Points on a hilly landscape, in no order, each with its height.
A climber steps from a point to whichever of its 2 nearest points has the largest rise for the distance, and stops where none of them is higher. Distance is the straight distance between rows; heights are no part of it.
Fatom height 311: [154 152 183 161 153 170 127 140 144 186 204 137 149 102 120 108 145 100
 132 151  86 113 123 101]
bezo height 312: [148 182 140 127 131 119 139 129  64 173 102 114 165 108 111 124 140 119
 132  84 149 126  70 143]
siko height 316: [138 130 163  76 156 144 136  82  97 139 127 135 167 103 149 117 143 111
 160 130 140 144  84 124]
vidin height 677: [181 158  63  82 130  95 128 158  89 100  77 158 158  87 149 149  66 175
 135  98 160 141 167 123]
papu height 668: [119  75 113  84 129 123 123  97 140  57 151  94  71 108 166 145 134 134
 123 187  95 148 187 142]
Leku height 30: [ 79  85 140 144 153 123 100 132 194 124 138 150 114 144 158 128 105 132
 128 169 121 112 166  94]
lekom height 501: [127 166 159  80 111 137 123 131 114  71 148 117 104  88 151 120 111  92
 120 128 154 151 106 108]
vab height 608: [ 94 131 145 150  63  74 137 106 116  56  93 130 176 159  64 148  70 101
 154 140 114 138  88  90]
gos height 463: [ 99 163 139  69 128 155 107 168 147  81 170 135  84 124 157  85 117 104
 126 105 128 142 100 104]
losa height 383: [115 109 145 125 150 113 117 123 150 130 115 176  94 122 105 122 128 141
 106 157 142 152 179 133]
foz height 401: [101  98 138 175  94  96 135  85 161  96 145 111 133 108  70 161 157  92
 145 169 160  92  82 155]
turip height 214: [110 113 147  87 194 136 149  92 187 157 154 150 108 106 154  83 166 107
 124 142 128 135  82 102]
komin height 197: [149  78 137  89 168 153 157  83 188 142 161 102 122 106 183  77 187 105
 107 153 136 116  47  78]
Malog height 356: [112 108 145 198 105 159 126 173 167 146 155 166  88 136 136  97 142  97
 145 138  99 111  83 108]
dak height 220: [ 98 141 168 143  96  96 130 146 122 109 112 162 118  77 115 135  97  87
 167 105 169  90  96 104]
tegad height 349: [149 142 186 108  97 132 193 145 152 132 143  90  96 156 136 110 135 168
 157 114 111  68  48 114]
kapub height 90: [173 127 107 139  50  99 139 118 104 127 119 153 214 142  54  99 125 111
  80 155 131 159 149 141]
Zifa height 333: [122 144 161 128 181 155 150 151  92 129  74 151  80 131 170 107 114 184
  82 112  91 140 128 119]
kena height 246: [144  68  93 139  91 126 111  75 130  91 115 110 117 128 124 170 176 161
 161 111 110 116 121 157]
miloz height 191: [143  78  87 113  75  98  85 128 154  76  86 117 132 150  73 123  85 148
 110 197 143 119 174 153]
Sil height 41: [114 110 133 150 134 166 104 110 158 139 201 144 181 149 117 141 124 129
 142 170  93 118 160  97]
buf height 95: [144 133 129 169 137 183 137 183 140 185 138 181  88 123 117  69 150 135
 116 101 100  70 132 131]
varu height 49: [107 105 155 139 157 154 138  78 104  94 140 152 197 131 114 123 138 129
 126 221  93 111 137 105]
nanis height 140: [126 114 166 136 178 156 143 101 157 169 141 120 147 100 133 133 164 119
 108 146 204  74  91 143]
Nek height 662: [145 168  97  75 159  79 124 171  97 107  77 146 107 117 157 151  53 158
 149 104 150 142 132 154]
laz height 221: [105 134 145 164 120 172 114  90  84 119  99 103 148 119 121 115 172 109
 120 160  99 100  65 144]
rig height 410: [105 122 153 113 149 123 138  99  83 104 113 166 125  99  93 112 155 105
  81 148 131 170 171 123]
vufi height 318: [131 137 167 163  99 148 158 149 160 156 176  70  86 161 143 137 135 144
 167  77  94  81  64 127]
vefu height 425: [153  92 128 175 137 126 125 103 120 159 115 160 190 132  93 119 135 118
 159 183  81  94 158 154]
mav height 587: [129 127  93  85 137 138 129 180 146 106 137  94  29 130 173 106  98 123
 133 126 107 140 113 161]
ruvil height 413: [143 143 149  71 191 128 141 149 106 149 127 140 105 167 180 133 121 178
 139  74 128 156 134 113]
tur height 179: [106 141 137 108 109 108 115 169 161  91 149 155  81 146 145 132  96 138
 170 115 115  89 110  94]
vuga height 267: [112 173 124 120 128 131 117 149  64 103 136 115 122 108 122 147 122 143
 111  93 118 108 126 121]
Lam height 77: [133 149 125 149 140 117 100 135 115 147 172 161 175 104  44 139 135 138
  93 153 154 134 183 112]
Nus height 73: [145 147 139 157 139 131 136 127 106 157 116 178 221 119 119 111 112  74
 158 145 147 141 105 102]
nogi height 109: [102 140 168 160 154 148 133 168 140 158 106 156  77 151 134 100 127 152
 127 116 111  80 107 126]
Febil height 72: [150 172 148 166  90 124 126 162  99 135 120 186 127  90 113 106 108 102
 132 112 102 120 106 104]
Zede height 605: [101  90 147 104 138 146 147  95 149  57 122 120 111 121 155 124 136 124
  86 197 113 142 155 108]
gedof height 154: [137 135 109 140 158 134  94 144 145 112 137  85 119 112 128 146 114 162
  72 172 160 116 170 143]
Nited height 536: [135 141  63 147  88  94 106 165 123 120 107 124 148 172  67 137  75 131
  86 128 129 161 147 151]
kebad height 411: [128 102 118 109 127 177 130 106 117 140 125 130  81 135 157 104 169 138
 156  87  82 113 119 139]
kag height 451: [122 110 108 125 100 164 134 173 184 100 154 151  43 128 143  86 146 149
 114 116 125 144 109 123]
Napor height 552: [132  71 133 138 123 144 124 112 136 111  80 159 175 142 160 115 107 139
 130 182 130  96 176  98]
fuviv height 549: [153 156 158  81 137 118 130 148 139 176 107  82  90 124 169  99 103 118
 121 123 154 128  96 151]
narut height 596: [148 116 163 110 126 127 125 147 132 203  94 108  73 136 172  85 124  89
 149 128  97  98 112 135]
bozuz height 520: [130 128 121 128 100  93 101 117 111 158 126 119 108 109 119 154 136  93
 171  84 136 127 145 143]
Suses height 471: [157 136 125  90 115 108  96 129 134  92 151  78 115 116 106 150 107 126
 114 164 114 152 142 155]
tadu height 539: [155  95 130 165  98  96 140 136 130 102 142  79 137 130 132 198  98 138
 106 141 107 138 217 132]
mupi height 167: [132 155  89 122 154 113  96 123  95 124 112 107 157 105  88 146 124 153
  52 147 170 118 174 150]
mafu height 483: [110  93 112 211 120 132 107 135 151 129 105 154 165 115  86 145 130 117
 149 168 171  50 128 142]
reru height 493: [144 169 182  94 131 155 164 155 110 170 146 114 114 118 150  79 121  91
 154  97 118  99  98 116]
bazi height 17: [141 193 117 131 108  59 161 115  74 132  77 185 195 106  95 119 107 122
  91 112 123 156 164 102]
fik height 380: [143 149 139  52 143  98 141 135 106 169 128 127 131 141 143 121 116 128
 176  68 156 119 112 138]
Gad height 127: [ 89 151 171 137 181 138 165 117 126 176 152 137 105 114 121 140 170 102
 101 108 191 103 101 137]
lil height 435: [117 116 141 141  91 101 110 107 162  93 156  72 119 124  91 185 114 104
 128 178 136 107 130 153]
Relu height 52: [ 67 107 138 168 167 139 135 110 115 115 104 128 162 172 156 145 112 147
 103 141 115 151 170  94]
Lak height 678: [105  96 122 111  88  88 151 112 162  51  94 116 106 140 142 134 115  96
 105 184 145 212 122 113]
ked height 300: [126 118 155 148 181 144 156 114 156 186 159  98 111 136 153 158 183 152
 126  78 146 107 127 120]
Puf height 421: [141 133 162 181 174 126 142 111 125 160 100 158 170 138  89 121 134 128
 172 172 102 115  89 143]
fef height 590: [ 83 107 106 104  83  95 126 109  99  61 145 126 142 148 113 128  99  55
 133 129 139 164 160 105]
pur height 423: [130 115 133 104 111 167 179 148 174 127 150 158  57 111 129  89 170 150
  92  94 168 117 117 143]
guva height 389: [116 135  99  55 141 129 116 178 178 121 142 170  79 129 133  82 118 138
 150  94 191 128 121 137]
zir height 207: [127  79 108 140  98  98 131 133 181 146  66 135  89 137 176 138 128 137
 171  84 147  94 122 134]
bug height 83: [151 141 104 144 104 121 135 119  98 149 140 168 240 146  77  85 108  83
 131 154 145 171 129 130]
liset height 384: [150 163 154  71 163 153 195 151  84 137 128  79 105 150 178 121 130 162
 131  52 123 140 128 138]
viri height 139: [121 149 155 137 161 147  91 141 136 115 122  97  96 132 124 122 115 168
  67 186  97  92 133 141]
lur height 398: [121 141 128 130 139 208 132 153 153 129 150 155  98 117 137 107 157 160
  80  98 168 126 132 105]
Fofa height 416: [134 170 126  88 162  98 124 126  66 197  87 143 170 130 156 119 130 128
 145  63 134 127 133 100]
Num height 93: [ 61 144 149 115 152  77 135  97 145 100 143 127  83 115 114 151 154 122
 117 127 165 145  93 142]
Dero height 412: [ 93 111 141 202  95 107 152 107 141 110 110 136  80 120 144 139 164  82
 139 101 119 134  70 117]
zuf height 61: [152 175 152 168  90 107  91 178 128 157 139 174 144 121  82  95  82 116
 135 171 104 130 129  96]
bivan height 454: [143  70 111 204 117 144 106 120 160 130 135 165 145 113  93 137 159 145
 170 185 114  79 155 149]
vares height 268: [128 125 150  88 138 159 128 100 141 122 142 112 151 165 150 112 174 148
 159 113 141 120  28 123]
pape height 290: [147 162 197 146 167 181 175 140 160 169 211 116 105 125 116  95 153 113
 123 130 108 109  70 120]
Miz height 40: [ 81 120 130 156 180 143  83 142 140 163 102 144 131 177 156 128 102 150
 110 134 121 110 168 100]
faro height 447: [114 115 128 161 129 139 110 117  90 167 102 134  95 132 105 127 166 132
 150 113  72 112 121 162]
rivup height 198: [ 91 128 139 124 100  89 108 148 162  99 155 172 104 105 134 115 122  95
 175 156 145  92  93  94]
Dapov height 243: [124 168 182 183 119 102 160 154 148 144 145 144 114 106 100 137 124  97
 170  92 172 105  57 120]
napak height 241: [132 147 111 138 123 146 114 162 131 146 117  94 108 146 192 134 100 116
 112  86 151 175 119 108]
fuv height 256: [129 168 121 190 115 141 123 181 134 112 140  78 115 133 148 181  93 139
 100  76 143 159 115 122]
Zuza height 731: [113  92  74  65 135  64 113 140 185 116 155  89  40 150 168 120 143 153
 160 107 117 113 103 148]
kavip height 382: [150 144 172 107 108 125 188 133 172 113 156  88  78 149 165 106 146 150
 121 113 118 145  50 117]
lifu height 348: [125 155 170  56 152  91 124 112  78 154  93 130 127  94 125 127 143  91
 152 103 149 111 104 140]
Fas height 572: [155 135  94 145 128 109 101 138 103 140 135  99 143 138 110 167 104 152
 112 142  89 155 211 139]
guv height 31: [116  77  85 193 151 162 166  86 107 143 163 152 215 134 105 137 156  55
 145 159 134 121 176 163]
Lufe height 240: [148 121 120 138 114 131  96 139 138 154 105  81  67 122 162 140 136 133
 135 107 126  75 116 170]
medoz height 370: [139 135 150 164 115 116 136  90 102 123 154 110 131  81  53 169 174 112
 125 135 144 113  97 156]
zuta height 560: [136  94 128 145 140  94 120  83 185 188 148 115 124 137 151 115 154  86
 166 153  93 162 120 123]
siv height 448: [140 158 179  62 130 185 200 143 125 138 158 122 124 148 159  86 146 138
 138  86 146 117  93  99]
fedem height 201: [105 174 124 180 115 157 110 117  60 131 112 105 151 114 100 114 143 121
  68 134  81 120  92 126]
Gori height 375: [135 138 121 116 133 210 145 137  99 161 147 144 122 118 130  91 180 126
 108  83 151 136 114 138]
golu height 589: [102  74 116 132 106 156 137 100 150  82 111 153 175 172 120 105 119 119
  96 191 145 142 183 109]
subev height 607: [194 114  90 108 132 129 117 147 126 119 152 125 127 115 122 153 103 200
 110 140 114 166 194 150]
Basev height 50: [173 153 141 118 119 124  70 159 144 176 123 144 173 120 114  90  83 112
 113 178 141 153 143 103]
fodoz height 538: [139  74  85 105  99  83 146 113 110  57  85 123 127 162 138 161  85 149
 139 146  82 190 158 145]
nibe height 332: [135 117 146  55 109 123 167 151 175 124 105 136 100 151 182  80 122 160
 185  95 152  90  71 109]
Doke height 519: [132  74 108 143 114  96 118  80 180 152 103 119 135 172 138 113 174 133
 159 163 107 188  79 129]
gifam height 352: [139 133 135  87 154 174 149 112 109 138 137 129 127  85 168 125 180 113
 108  74 183 156 144 124]
gazod height 48: [124  87  88 180  96 152 138  86 106 104 132 167 187 104  48 136 178  87
 151 147 144 109 139 170]
Poni height 305: [182 140 131  64 103 124 122 155 166 138 102 129 135 144 141 101  99 165
 166  96 183  89  76 136]
rurul height 442: [162 163  84  74  99 177  97 152 106 151 136  47 124 131 180 112 120 117
 127  83 146 112  94 144]
Kosig height 51: [118 122 130  92 171 160  99 105 138 136 173 162 174 140 140 112 131 139
 173 137 107 113 142  89]
fon height 557: [121  96 144 129 124 160 119 114 175  83 139 108  91 121 161 127 152 149
 118 173 106 135 103 107]
Kala height 183: [140  98 133 137 123 187 151 103 202 167 167 104 152 108 180 101 173  82
 120 163 152 127  71 107]
Dalem height 258: [146 141 104 146 125 141 127 184 127 150 119  87  72 153 172 167 111 171
 123  61 133  95 120 156]
fedi height 330: [128 113 102  70 139 157 133 137 115 100 113 134 111 109 176 140 130 150
 122  94 191 156 150 132]
Fese height 473: [157 155 114 100  97 164  72 151 139 151 147 109 142 119 154 107 121 113
 127 123 153 113  90 116]
Pem height 69: [140 144  82 161 106 123 130 126  97 135 128 194 206 101  52 121 150 141
  91 128 159 130 175 124]
zozo height 648: [187 101  99 122 146 137 150 130 127 110 137  83 120 114 171 189 123 183
 110 117 149 182 165 153]
Pap height 505: [118  87  86 115 127  70 180 119 105  66 113  86 120 158 121 208  67 125
 122 135 109 198 175 158]
Mobar height 62: [138 151 169 128 156 142 129  98 100 123 135 150 204 120 131 105 123 103
 106 178 121 148 129  83]
liv height 116: [127 170 130 149 121 101 106 138 135 168 218 121 118 118  65 142 151  87
 160 102 149 125  95 149]
Gege height 160: [114 130 122 108 113  89  87 169 174  95 126 153  62 158 135  92  79 131
 161 138 101 166 101 121]
kig height 343: [123 141 137 180 128 133 127 126  87 130 128  94 112 109  73 180 161 172
 107 107 131 112 136 156]
ropi height 65: [ 49 124 153 147 174 108 129  95 119 129 118 151 140 151 120 149 123  93
 111 151 157 165 134 107]
mozu height 26: [119 196  95 160 150  67 118 128  98 174 108 162 184 114  79 131 117 136
  97 124 134 136 143 114]
biv height 613: [101  89  89 148  67  93 146 117 104  68  90 149 141 156  73 146 104 112
 150 106  94 132 173 131]
Fodes height 129: [148 103 123 173 110 164 139 122 141 142 105 126 132 127 110 111 145 124
  66 155 122 180 169 131]
Runa height 645: [130 120  89 152 171 132 142 161  94 123  99  91 102 122 193 167  64 151
 105 129  96 159 154 145]
pag height 266: [134 158 208 184 139 127 169 143 158 183 179 121 109 107 122 123 148 111
 162 101 126  82  75 125]
ditov height 544: [182 122 105  67 129 161 103 183 133 123 128  96  78 106 181 110  84 140
 122 153  86 142 134 164]
nube height 517: [109  85 113 172  98 130 108 116 135 112  54 141 158 120 126 138 108 122
 126 172 150  51 171 126]
bakos height 441: [ 82  91 113 130 127 128 147  72 114  78 124 131 129 115  94 152 151 111
  76 161 168 157 181 142]
pilus height 567: [115 124  55 164 123 115  83 141 123 132  97  91 126 172 118 164  94 156
 111 103 123 164 149 166]
Dur height 170: [105 158  99 187  91 154 107 111  85 110 179 128 169 131  92 138 154 132
  95 128  62 102 159 124]
tilo height 507: [168 134 106  76 103 166 101 172 156 120 153  79  93 104 156 128 110 138
 117 136 166 132 128 155]
suko height 208: [125  79 110 117  98  99 123  93 119  82  75 142 149 153  67 125 129 139
 100 167 135 153 158 166]
Zut height 726: [180 138  79  94  97  82 108 135  87  99 112 117 188 131 121 162  73 143
 139 102 133 153 191 116]
Neto height 125: [118 130 171 132 157 152 112 136 137 117 107  95  94 151 156 122 116 164
 111 136  96  81  83 117]
Nimer height 636: [117 155 114 114  72 104 134 122  68  95 125 108 143 113 135 134  87  73
 127 110 100 171 167 117]
Guki height 604: [155 174 107  69 146 117 136 171  96 133  93  84 126 111 180 128  80 139
 123  96 162 136 106 134]
tam height 293: [100 154 150 176 107 138 124 153 138 153 159  90  89 122 139 152 132  99
 146  75 138  70 101 137]
fep height 234: [111 118 163 110 188 167 125  98 141 172 144 129 119 129 139  93 165 114
 147 138 106  86  90 146]
Nagov height 141: [130  96 136 195 141 177 112 108 147 174 125 145 153 129 126 112 157  88
 108 168 117 137 134 134]
Maka height 649: [131 110 117  29 156 113 152 155 157 107 177  97  39 154 170  94 130 140
 149  97  95 124  99 148]
let height 506: [146 103 104 137 108 113 113 146 146  95 133  64  88 128 140 183 101 157
 129 155 105 139 168 161]
lef height 223: [147 100  91 139  84 106  87 150 152 137  70 104  97 142 126 155 110 169
 154  94 136  85 123 158]
mikib height 280: [132 141 148 118 166 166 174 139 123 197 116 105 140 175 160 129 160 173
 142  65 166  79 126 134]
Gule height 512: [186 100 144 126 105 141  95 177 197 148 148 128  94 118 168  96  96 127
 127 169  90 131 166 118]
zon height 89: [129 153 127 132 117 146  98 142 120 146 191 154 154  79  76 144 152 102
 143 143 137  89 157 137]
puvev height 292: [111 116 150  89 161 125 152  52 125 113 138 145 146 131 147 120 191 136
 165 129 140 168  56 114]
govo height 462: [116 147 191 145 185  87 140 109 151 169 151 159 132 144 111 124 143 120
 192 155  87 119  53 145]
Tov height 34: [149 193 113 187 126  89 131 134 110 186  82 160 162 117 121  96 115 137
  70 137 107 153 161 111]
Sot height 285: [106 116 112 147 138 152 121 120 123 136  98 179 162 138 112 130 154 138
 160 109 146 116 122 140]
pas height 78: [ 60 118 138 108 173  78 141  82 154 108 113 147 108 130 122 131 137 108
 126 161 181 202 108 117]
zek height 102: [114 139 148 151 147  92 111 128 160 168 196 146 115  94  75 132 159  99
 175 141 119  98 143 143]
gilu height 414: [166 155 172  76 114 169 194 165 167 108 165 118  84 143 147  86 122 173
  96 106 152 144  88 108]
Fipul height 158: [111 176 121 147 108 130 122 114  72 130 177 121 193 141 102 141 123 101
 114 120  80 145 166 101]
zupeg height 38: [113 100 138 176 143 150 159  91 107 116 165 148 221 124 125 152 148  71
 137 200 102 106 159 121]
Batep height 184: [117 163  80 160 118 146  77 113  94 130 126 109 186 149 114 120 140 150
  71 145  80 111 139 123]
bogu height 42: [181 176 122 145 134 119 106 156 130 177  90 153 199 121 143  94 107 167
  98 141 126 143 151  90]
gov height 334: [153 124 154 204 143 177 123 161 171 146 172 176 135 113 104 100 133 127
 144 176  91 103  98 115]
bod height 656: [107  90 117 161  59  59 153 136 145  65  72 122 164 164  60 164  65 117
 135 109 101 121 134 121]
Meluz height 449: [147 163 157  91 163 136 129 124  78 189 135 136 164 120 179  80 119 105
 151  90  99 109 127  98]
lamep height 108: [191 141 141 127 112 109 130 126 104 112 106 139 151  87  86 141 128 171
  92 171 106 126 169 121]
gekiz height 274: [133 160 124 175 133 130 108 176 133 165 145  75 114 136 139 179  94 142
 128  86 148  75 127 125]
todag height 239: [135 162  61  92 140 134 101 136  67  76  77 121 157 100 152 150 100 192
 129  89 121  83 131 140]
zizu height 225: [124  83  90  99  91 142 110  76 104  95  98 123 141 141 100 130 166 132
 135 140  97 152 136 160]
nirin height 508: [150 167  73 123 112 128  82 170 125 132 150 137 125 142  99 112 107 138
 117 114 146 169 142 130]
Milov height 321: [123 123 157 149 174 131 146 126 123 143 121  92  89 120 139 195 148 165
 105 101 143 114 146 155]
bozem height 745: [113  85 108 108  99  61 145  91 158  49 145  96  90 103 149 160 138 116
 120 169 116 176 143 121]
Reb height 155: [105  94 155 172 152 155 123  91 180 145 124 106 145 130 137 142 168 105
 110 181 166 121 103 144]
Mer height 244: [135 138 162 152 109 168 122 115 116 111 116 121 164 136 130 128 149 155
 141 128 116 110  46 115]
Zaf height 559: [ 97 135 157 122 106  78 124  94 122  83 104 110 148 168 126 137  92 111
 151 152  95 157  99 100]
Sokep height 265: [127 100  97 124  93 157 112 102 138  93 127 153 157 125 116 154 171 167
 177 105 153  85 120 131]
kavi height 29: [ 81  85 129 117 135 117 115 103 163  99 185 135 135 166 120 128 117 122
 133 190  87 126 197 113]
Rete height 226: [137 161 115 125 142 100 108 153 108 145 105 114 136 127 160 135  73 111
  92 132 145 170 161 111]
Zofu height 110: [ 71 124 187 148 178 114 154 104 146 121 180 151  86 107 124 143 174 123
 129 132 151  97  89 121]
Zape height 654: [137 118 110 102 147  95 109 129 177 153 137  85  69 152 169 138 116 155
 159 107 144 156 120 144]
Gosuz height 99: [188 114 127 148  97  88 154 115 104 126 125 138 170 131  58 116 125 167
  73 163  97 166 176 154]
Naf height 548: [151 126 134 112 127 145  93 160 141 186 104 117 111 116 184 103  93  97
 128 140  96 123 167 121]
kalu height 9: [135 158 109 109 110  89 144 110  57  95 124 176 177  97  79 115 108 111
  95 133 114 148 206 101]
vil height 119: [177 111 145 142 107 142 128 117 114 127  92 129 166  99 115 111 126 131
  70 201 146 138 160 128]
fugu height 422: [ 84 150 117  45 160 170 148 164 149 101 152 143  53 149 146  67 128 127
 133  85 158 110 114 125]
Rudu height 472: [119 117  90 116 126 112 143 109 106  69 105 105 119 123 110 170 106 127
  87 134 137 178 180 155]
vovi height 480: [130  94 111 126 122 170  85 160 193 116 138 154  81 124 150  78 130 140
 109 162 108 157 157 104]
Boteg height 446: [ 96  78 125 179  97  97 151 100 148 111 114 148 140 137 139 163 162 110
 179 134 123 121 112 117]
Patas height 84: [144 156 171 153 108 156 147 171 111 158 158 184 100 105  92  98 147 121
 144 111  88  96 127 126]
popu height 192: [104  94  92 156  98 102 136 103  84 101 128 127 137 165  46 133 127 113
  71 134 104 144 170 162]
Bal height 575: [136  74  73 127  73 108 150 116  85  44 113 124 148 171  94 139  91 160
 113 116  74 143 194 156]
mume height 288: [152 176 137 126 132 136 140 141  85 167 140 112 128 107 115 145 155 145
 137  59 125  87 123 131]
Pizog height 603: [118  98  59 163 126 110 122 151 103 109  97  79 108 158 149 165  66 123
 101 120  84 161 188 164]
sezop height 211: [121 137 138 126 158 134 117 124 104 164 121 125 156 111 152 130 104  92
  96 150 136 139 211 110]
Podi height 358: [131 111 129 118 192 141 118 152 134 129  96 158  61 127 146 120 111 165
  86 129 100 156 183 149]
purar height 145: [116 175 121 128 110 128 102 134  92 134 141 146 179 136 117 141 125 119
 157  81 113 170 122 100]
Folu height 169: [132 120 152 150 105 141 126 109 177 130 143 111 155 104 153 135 149 109
 128 147 198 131  68 106]
vorum height 39: [133  95  74 176  84 179 120  86  97 139 157 131 216 137  92 128 151  78
 125 145 138 131 151 144]
gil height 445: [118 138 141  90 187 135 148 129 169 132 161 130  95 161 146 125 140 178
 119  95 169 169 110 113]
devaf height 379: [118 115 146  65 162 178 192 117 115 158 105 131  85 157 166  68 166 137
 141  71  75 118 107 129]
Fel height 284: [135 168 129 101 106 116 122 112  52 118  71 104 160 118 121 157 144 142
 153  57 116 104  82 123]
Tes height 679: [169 129 106  98  72 130 118 137  94  92 116 126 156 102 140 145 116 111
 158  90 115 185 166 117]
gomal height 481: [ 81  83 103 177 114 116 113  97 163 151 108 131  96 168 129 130 155 121
 142 138 117 154 109 136]
kem height 362: [119 117 115  63 136  92 139 138 192 114 107 147  92 155 174  98 136 153
 160 100 200 139  95 111]
kis height 63: [117 130 148 123 160 128 117 101 154 147 146 164 182 144 136 126 125  93
 187 151 157 128 125 101]
mesud height 511: [114 143 178 128 145  61 115 120 129 128 118 131 123 155  98 138 100 110
 164 154 103 132  62 114]
rik height 245: [ 93 169  85 124 132 128 112 122  74  68  80 119 147 107 138 142  91 130
 107 107 122 109 155 109]
Moz height 694: [171  84 105 108 164 126 147 149 117  98 122  86 116  90 202 190  75 154
 127 157 119 177 136 163]
rero height 558: [133 104 144 120 119  98 142 114 129 159 151 110  75 109 162 164 145  95
 164 103 100 124 187 137]
Forip height 282: [161 123 127  70 117 137 122 156 149 171 121 144 118 112 110  73 142 135
 173 130 175  54  99 156]
bibo height 546: [ 90 143 132  98 103 110 114 101 123  56 152 131 114 100 112 168 119  78
 123 149 163 143 146 120]
neka height 130: [134 177 143 126 149 110 108 138 128 159 203 118 165 123 101 155 141 129
 171  93 130 136 114 108]
sagi height 306: [117 127 133  98 145 135 118 133 102 109  72 164 157 119 142 141 125 163
 140 102 166 130 133 111]
migor height 631: [102 110 125 134  96 125 133 121 149  62 109 143 147 153 112 111 114  91
  84 196 179 170 127 111]
mopum height 381: [100 120 165 189 118 141 172 134 176 114 130 162  83 136 148  98 169 131
 127 119 124 129  54 105]
totun height 602: [132 103 129 120 152  93  93 114 169 193 145 110  87 152 160 150 127 110
 166 127 109 154 170 129]
lota height 60: [136 138 112 189 146 127 139  97  78 140 133 168 212  95  59 155 174 124
 141 136 157 120 142 155]
tif height 257: [114 120 170 122 176 171 184 116 111 177 125  99 117 154 154 106 168 144
 151 100 123  57  71 156]
Rugi height 479: [117 161 124 100 161 127  92 143 153 147 180 148 111 139 112 130 118 150
 126 111 140 194 133 122]
zogo height 261: [155 165  91  85 100 117 122 125  65  91  60 126 156  77 131 147 122 138
 130  60 156 102 122 122]
muk height 482: [130 117 125 110 143  94  95 111 131 190 111 144  98 125 104 128 140 119
 174 118 108  93 142 164]
nive height 180: [103 151  79 164 114 103 128 100  74 113 101 121 156 134  62 150 125 135
  45 122 134 113 188 154]
kabu height 353: [110 163 155  95 152 171 165 159  93 136  97 124  74 133 158 100 131 151
 116  63 104 126 104 122]

Where does a climber stop that starts at each point below?
nogi => narut
Poni => Zut
lota => reru
turip => Moz

Call two points neighbours if one is among the 2 nearest of the other. Go from one point of each pair to the other, from neighbour to neighbour, staying as high as possible. Name the lowest point that can't be avoided.
Zuza / bod => Zifa
Moz / Zuza => kabu
Zut / narut => fuviv
bozem / bod => Puf
